Each row is a point on a landscape with many peaks, with its height.
A climber steps from a point to whichever of its 2 nearest points has the largest rise for the distance, and stops where none of them is higher. Distance is the straight distance between rows; heights are no part of it.
k165: [135 107 136 109 104 141 108 127 140 145 121 132 143 117 100 118  84 121
  97 144 101 135  89 130 112 144 111]  height 38.1
k563: [138 162 113 155 114 124 123 100 145 147 149 155 148 107  92 150 139  85
 122 143  99 140  98 100 211 116 110]  height 24.7
k710: [ 91 123 119 107 167 164 121 174 131 129 110 171  87 144  72 101  99 198
 163 106 119 141 120 140 131 148  95]  height 55.7
k54: [166 182 136 143 123  97  80  87 145 133  53 120 123 118 156 153 105 126
 126 172  78 147  97 170 153 136  73]  height 39.6
k160: [130  82 150  83  91 118 169 156 124 154 113 147  98  43  85 132  93 102
 182 125 110 122 125 108 141 112 135]  height 38.4
k241: [111 104 108 100 161  82 179 171 104  98 110 106 113  92 162 119 125 168
 136  98 134 129 147 141  62 141 117]  height 19.8
k457: [106 108 163  93 125 114 144  87 141 161 131 151 142  85 118 126 108  94
 120 148 129 156 102  77 157 150 146]  height 75.1
k458: [115 164 112 130 123 143 101  89 159 116 126 144 109 207  96 150 158 149
 160 131 136  99 140 165 133 125 118]  height 43.6
k394: [134  63 138 107 132  79 144 120  72 108  93  95 162 100 201 111  86 169
 110 141 117  98 125 152  91 121 144]  height 15.5
k623: [121 140 136 110 147 115 120  87 201 143  88 112 183 120 135 123 100 134
  99 167  92 138 122  95 159 140  96]  height 55.2
k147: [107 121 140 120 135 181 128 131 166 150 132 134 109 161 136 139 151 141
 150  96 163 122 192  84 114 113 162]  height 14.0
k309: [115 133 109 175 106 102 128 118 140 124 134  88 158  94 140 147 143 142
 154 117 130  80 142  94 156 102 106]  height 28.4
k370: [139 142 110 155  81  88 137 157  65 101 159  89 137 135 171 111 123  89
 114 126 126 124 106 165  62 155  85]  height 51.7
k362: [190 164 130 170  92 165 110 134 131 134 157  91 137 156 157 123 139  85
 138 154 121 120 135 129 133 128 113]  height 12.9
k599: [ 76 134 107 127 145 176 106 141 165 139 145 140 150 174 130 113 146 139
 117 102 152 147 146  94 117 139 143]  height 16.8
k128: [153 173 136 158 123 162 195  39 153 116 140 183  92 147  91 164 185  49
 120 170 133 127 101 117 209 143 119]  height 16.6
k307: [171  75 145 126 142 189 117 116 181 144  87 118  78  85 108 147  72 139
 132 136 114  90 146 124 156  95 145]  height 44.7
k741: [129 162 120 156 101 152 109  81 131 127 161 133 119 203 122 137 143  64
 120 183 155 133 106 158 157 133 127]  height 16.7
k603: [115  93 128  96  79  68 152 159 104 141 124 126 173  55 116 118 139 158
 155  97 143 129 132 119 147 111 141]  height 26.8
k814: [145 195 135 150 132 115 105  62 174 137  95 132 107 152 119 163 134 102
  94 187 100 147 115 162 165  94  87]  height 34.1
k998: [128 141 115 133 127 108 146 185  59 105 168 109  69 150 128 148 160  92
 134  96 145 150 130 165  89 119 170]  height 44.6
k982: [102  84 146 141  96 148  80  87 117 158 140 163 128 123  91 153 119  59
  97 146 129 150 105 115 146 105 166]  height 44.4
k746: [126 168 144 154 106 124 152  37 151 138 127 189 109  94  81 180 178  60
 126 130 102 144 111  94 227 132 115]  height 20.6
k595: [129 134 137  99 185 154 149  94 190 148 111 108 142 136 125 103 113 141
 114 175 137 152 126  85 163 177 116]  height 47.4
k778: [127 174  99 187  90 104 123 126 116  94 158  96 144 112 116 160 182 126
 156  89 153  60 143 123 171  65 115]  height 31.1
k234: [ 96 122 103 111 177 155 149 203 102  90 126 146  83 141 118 110 102 186
 137  69 113 134 146 171  83 154 101]  height 52.5
k25: [ 91 157 164  97 160 101 155 152 114 158 125 153  93 190  96  97 159 131
 117 147 119 219 120 141  99 181 147]  height 23.3
k519: [141  90 104 128 146 182 143 164 151 128 106  94 107  96 156 114  82 166
 143  94 116  90 164 111  87 141  96]  height 44.9
k137: [111 163 141 155 110 125 109  42 164 139 118 149 126 181 108 182 162  69
 116 176 135 137 132 133 163  82 134]  height 27.2
k632: [104  60 125  70 138 150 157 170 133 145  97 131 168  93 144  89  79 143
 105 144 128 161 134  96  97 138 140]  height 26.7
k202: [103 144 143 105 119 138 152 155 137 144 131 138  73 159 115 128 161 104
 156 105 135 146 161 110  81 138 154]  height 11.1
k427: [162  97 126 148  69 148 120 138 103 142 149 101  99 116 126 156 117  94
 162 117 124  90 136 124 115  92 140]  height 25.9
k980: [196 183 138 118 131 136  89  95 185 116 126 160 143 177 110 137 156 137
 133 141 128 138 111 150 179 120 120]  height 7.0
k172: [129 159 113 109 146 102 140 189  52 104 145 138  54 186 129 126 130 141
 147  95  93 160 132 194  63 168 105]  height 33.8
k236: [180 174 127 102 140 152 123 151 141 105 150 127 109 182 133 110 146 149
 162 140 144 139 125 160 111 144 135]  height 16.4
k902: [115  83 133  97 160 176 137 141 171 151 100 125 108  95 118 118  76 155
 147 133 109 104 163  92 137 120 126]  height 48.1
k919: [142 130 104 177 157  87 110  91 139 105 119 116 145 122 180 114 145 185
 120  72 142  56 142 129 108 111 117]  height 54.1
k891: [134 138 121 124 112 121 109 108 145 129  78 131 161 115 127 138  58 123
 101 166  62 128  94 164 132 142  63]  height 45.8
k992: [135 139  99 166 185 105 133 145 124  97 163 138 123 152 169 114 155 160
 111  54 160  79 145 133  68 104 115]  height 51.0
k421: [146 176 107 163  87  88 147 176  60 112 183 104 113 156 134 118 178  89
 129 119 156 127 104 187  90 141 116]  height 35.2
k970: [134 158 112 141 108  69 103 104  76  98 138  83 133 154 169 118 142 149
 120 132 137 105  83 170  84 157  95]  height 67.2
k542: [102  74 147 117 138 129 136 144 136 147 132 118 164  69 146 122 133 169
 117  87 165 140 185  78 127 110 184]  height 21.7
k262: [148 144 118 188 111 143 111 125 152 156 148 111 171  81 123 157 107  95
  99 159  90 130 128  90 201  86 107]  height 29.1
k277: [137 154  95 145 111 138 125 129 143  91 165 130 120 140 110 158 187 133
 185 105 175  86 136 132 187  82 149]  height 34.3
k331: [ 93 141 177  94 133  79 165 121 104 165 142 148  93 153  93 123 165  77
 113 155 156 202  97 124  96 187 179]  height 16.5
k544: [124  86 127 158 118 103 136 103  87 132  91  89 151  63 168 165  76 132
 143 196  77  78 149 124 178  89 132]  height 10.9
k428: [151  91 130 121 129  86 119 133  98 114 122 104 122  96 165 124 133 168
 128  93 129 100 124 133  73 131 141]  height 18.0
k628: [ 99 180  85 162 124 187 119 154 144 115 140 126 152 171 115 109 111 130
 132 141 112 127 112 141 148 151  53]  height 43.2
k974: [112  79 136 103 136 188 112 165 127 153 121 157 134 127 109 106  75 133
  84 137 115 173 105 113  84 154 132]  height 31.8
k117: [133  79 108 133 107 105 125 121  84 109  83  96 164  72 171 125  65 149
 120 152  98  87 119 169 144 111 111]  height 13.1
k474: [ 60 107 132  80  69  50 146  93  95 146 100 158 187  94 110 115 133  81
 143 145 119 130  90 106 159 125 133]  height 41.0
k864: [ 71 107 114  81  93  89 167 136 119 135  97 136 175  82 119 114 110 127
 160 126 116 108 110 119 176  98 111]  height 31.2
k602: [ 79 113 139  91 158 151 117 173 139 140 111 185 127 109  82 100 124 179
 145 103 137 164 127 103 146 137 145]  height 59.2
k186: [196 115 131 191  94 159 107 100  93 132 149  90 111 150 177 156 115  89
 147 150 103  78 153 126 105 107 123]  height 19.9
k926: [109 187  78 181 119 163 133 158 133  92 163 112 144 175 130 128 141 129
 159  90 133  76 135 156 127 118  73]  height 39.5
k388: [100  90 126 164 124 198  95 109 149 147 114 165 140  99 104 159  99  78
  85 134 114 134 120 111 170  83 142]  height 37.7
k153: [127 156 105 127 111 113 127 154  96 117 142 151 114 176 116 108 156 158
 139  89 115 131 122 170  69 149 101]  height 39.3
k245: [183 179 126 124 139 105 101 128 156 120 131  87 142 139 139 110 152 169
 139 133 132 135 111 139 131 162 108]  height 21.6
k557: [ 84 108 131 149 141 161  85 131 158 144 133 126 184 111 137 132 140 158
  96 100 150 139 162  68 157 106 170]  height 19.7
k844: [159  95 124 101 107 124 134 185 103 135 128 120  87  60  89 122 119 146
 157  99 126 119 126 156 125 120 150]  height 43.4
k111: [106  45 135 109  97  83 124  96 105 131  99 126 190 100 162 109 113 165
  88 117 121 134 143 144 105 124 160]  height 12.8
k97: [176 157 119 162 140  62  85 104 108  97 123 119 121 148 196 118 140 160
 129  90 139  65 104 169  71 139  96]  height 58.4
k22: [106 106 111  79 141 102 177 198  97 104 107 108 170 101 166  93  85 138
 128 131 114 150 139 121  84 132 119]  height 22.5
k856: [151 169 111 161 108 105  86 111 157 127 120 109 173 130 141 149 150 147
 120 114 114 116 141 136 152 116 105]  height 25.3
k350: [109 185 113 125 138 165 110 111 167 122 113 155 129 208 103 118 116 160
 148 133 107 115 131 167 137 154  53]  height 51.1
k78: [ 18 124 139  67 180 118 126 153 124 138 108 185 127 109  92 104 146 138
 146 129 157 165 145  88 132 152 172]  height 63.7
k353: [ 70  95 145 135  81  94 103  92  85 153 134 158 170  75 108 146 135  70
 117 151 124 138  99  99 172 104 157]  height 56.4
k721: [ 70 128 146  90 171 122  95 144 114 132 153 157 138 148 103 101 156 143
  98 127 174 188 117 104 125 150 189]  height 72.9
k906: [144 120  98 129 145 164 135 187  97  91 148 145  77 140 122 132 116 156
 149  66 139  90 135 162  96 104 126]  height 49.4
k72: [ 93 119 129 114 127 105 110 154 101 119 158 127 135 140 130 124 174 142
 101  87 173 168 127 119  92 122 181]  height 62.6
k3: [133 174  94 149 110 107 143 173  93  82 151 118 110 125 123 115 129 156
 162  83 131  77 116 173 103 135  65]  height 44.8
k622: [140  58 145  78 112  93 167 183 119 133 111 120 168  47 148 115 122 160
 137  91 135 151 173 108 122 114 176]  height 23.9
k10: [ 89 129 152  99  94  85 138 141 122 178 150 147 170  86 108 113 160 104
 142 124 141 177 123  81 135 154 158]  height 57.1
k794: [161 164 144 104 199 172 157 105 161 101 130 108  57 171 121 131 122 130
 164 204 164 102 124 143 163 153 122]  height 34.0
k769: [156 170 104 130 117 107 125 105 144  96 134 128 109 167 142 143 177 146
 187 107 144  71 150 155 146 113 122]  height 38.2
k151: [161  80 135 107 108 159 156 160 111 147 124  89 105  73 126 145  76  98
 165 154 110 108 134  98 117 125 129]  height 32.4
k501: [151 125 144 133 145 140 112 112 126 136 181  96 148 156 130 115 128 122
  97 171 160 167  99 110 168 138 154]  height 5.8
k71: [131 110 123 144 134 118 132 149  70  98 182 115 100 151 160 151 183  98
 113 100 181 136 143 119  80  89 205]  height 53.0
k951: [150  83  99 134 138 127 160 190 118 118 116 136  79  72 125 112 129 185
 156  62 131  92 157 158  95 115 140]  height 46.5
k945: [180 156 132 115 164 170 104 111 159 120 160 132 132 178 115 115 146 137
 126 151 166 150 128 134 166 134 155]  height 11.2
k205: [130 123 156  98 130  94 127 118  88 146 174 106 121 141 134 119 142  92
 107 176 152 189  96 118 118 157 171]  height 8.3
k472: [108 111 152 118 151 137 125  59 166 155  80 157 163  94 121 148 107 121
  71 154  91 158 111  74 183 139 117]  height 62.8
k543: [160 130 154 130 150 175 115  67 179 132 100 182 119 112  85 150 117 104
  82 141  96 143  96  94 180 123 118]  height 56.6
k62: [134 157 161 118 182 164 169  82 201 138 110 106  85 181 132 111 126 126
 126 195 145 125 133 118 140 163 111]  height 40.3
k755: [162  97 120 195 162 126 152 163 125 110 145 134 133 110 160 108 127 129
  94  51 152  89 174 102  60  92 125]  height 47.3
k968: [118  73 149 117 122  84  86  62 127 123  73 124 136 131 152 130 113 185
  77 127 114 119 133 180 101 126 164]  height 10.6
k579: [132 156 133  93 167 121 149 183  90 123 135 118  73 186 120 119 122 133
 118 135 125 208 128 172  88 176 153]  height 28.5
k8: [167 108 119 178 145 162 128 173 123  97 136  82 156 100 178 100  92 156
  95  96 130  92 151 116  87 118 100]  height 43.3
k150: [185 166 149 163 115 157  96  77 164 140 140 111 152 207 149 135 142  74
 111 190 124 152 123 142 131 139 133]  height 6.8
k224: [118 158 182 107 122 137 178 129 140 151 122 142  78 178  86 121 148  78
 155 158 125 148 124 138  57 165 121]  height 5.4
k669: [151  90 155 160 115 174 115 103 151 167 132 134 140  93 124 169  98  83
 107 154  89 133 144  73 176 101 145]  height 33.6

Call two points neighbours if one is among the 2 nearest of the other. Go from one point of each pair to the other, from neighbour to neighbour, staying as high as possible. Name the lowest point that can't be avoided.
k721, k902: k421
k902, k970: k8
k3, k350: k926

Where does a climber stop that starts at each point below?
k428: k891
k205: k3
k427: k721
k202: k353
k245: k350
k746: k353
k544: k350
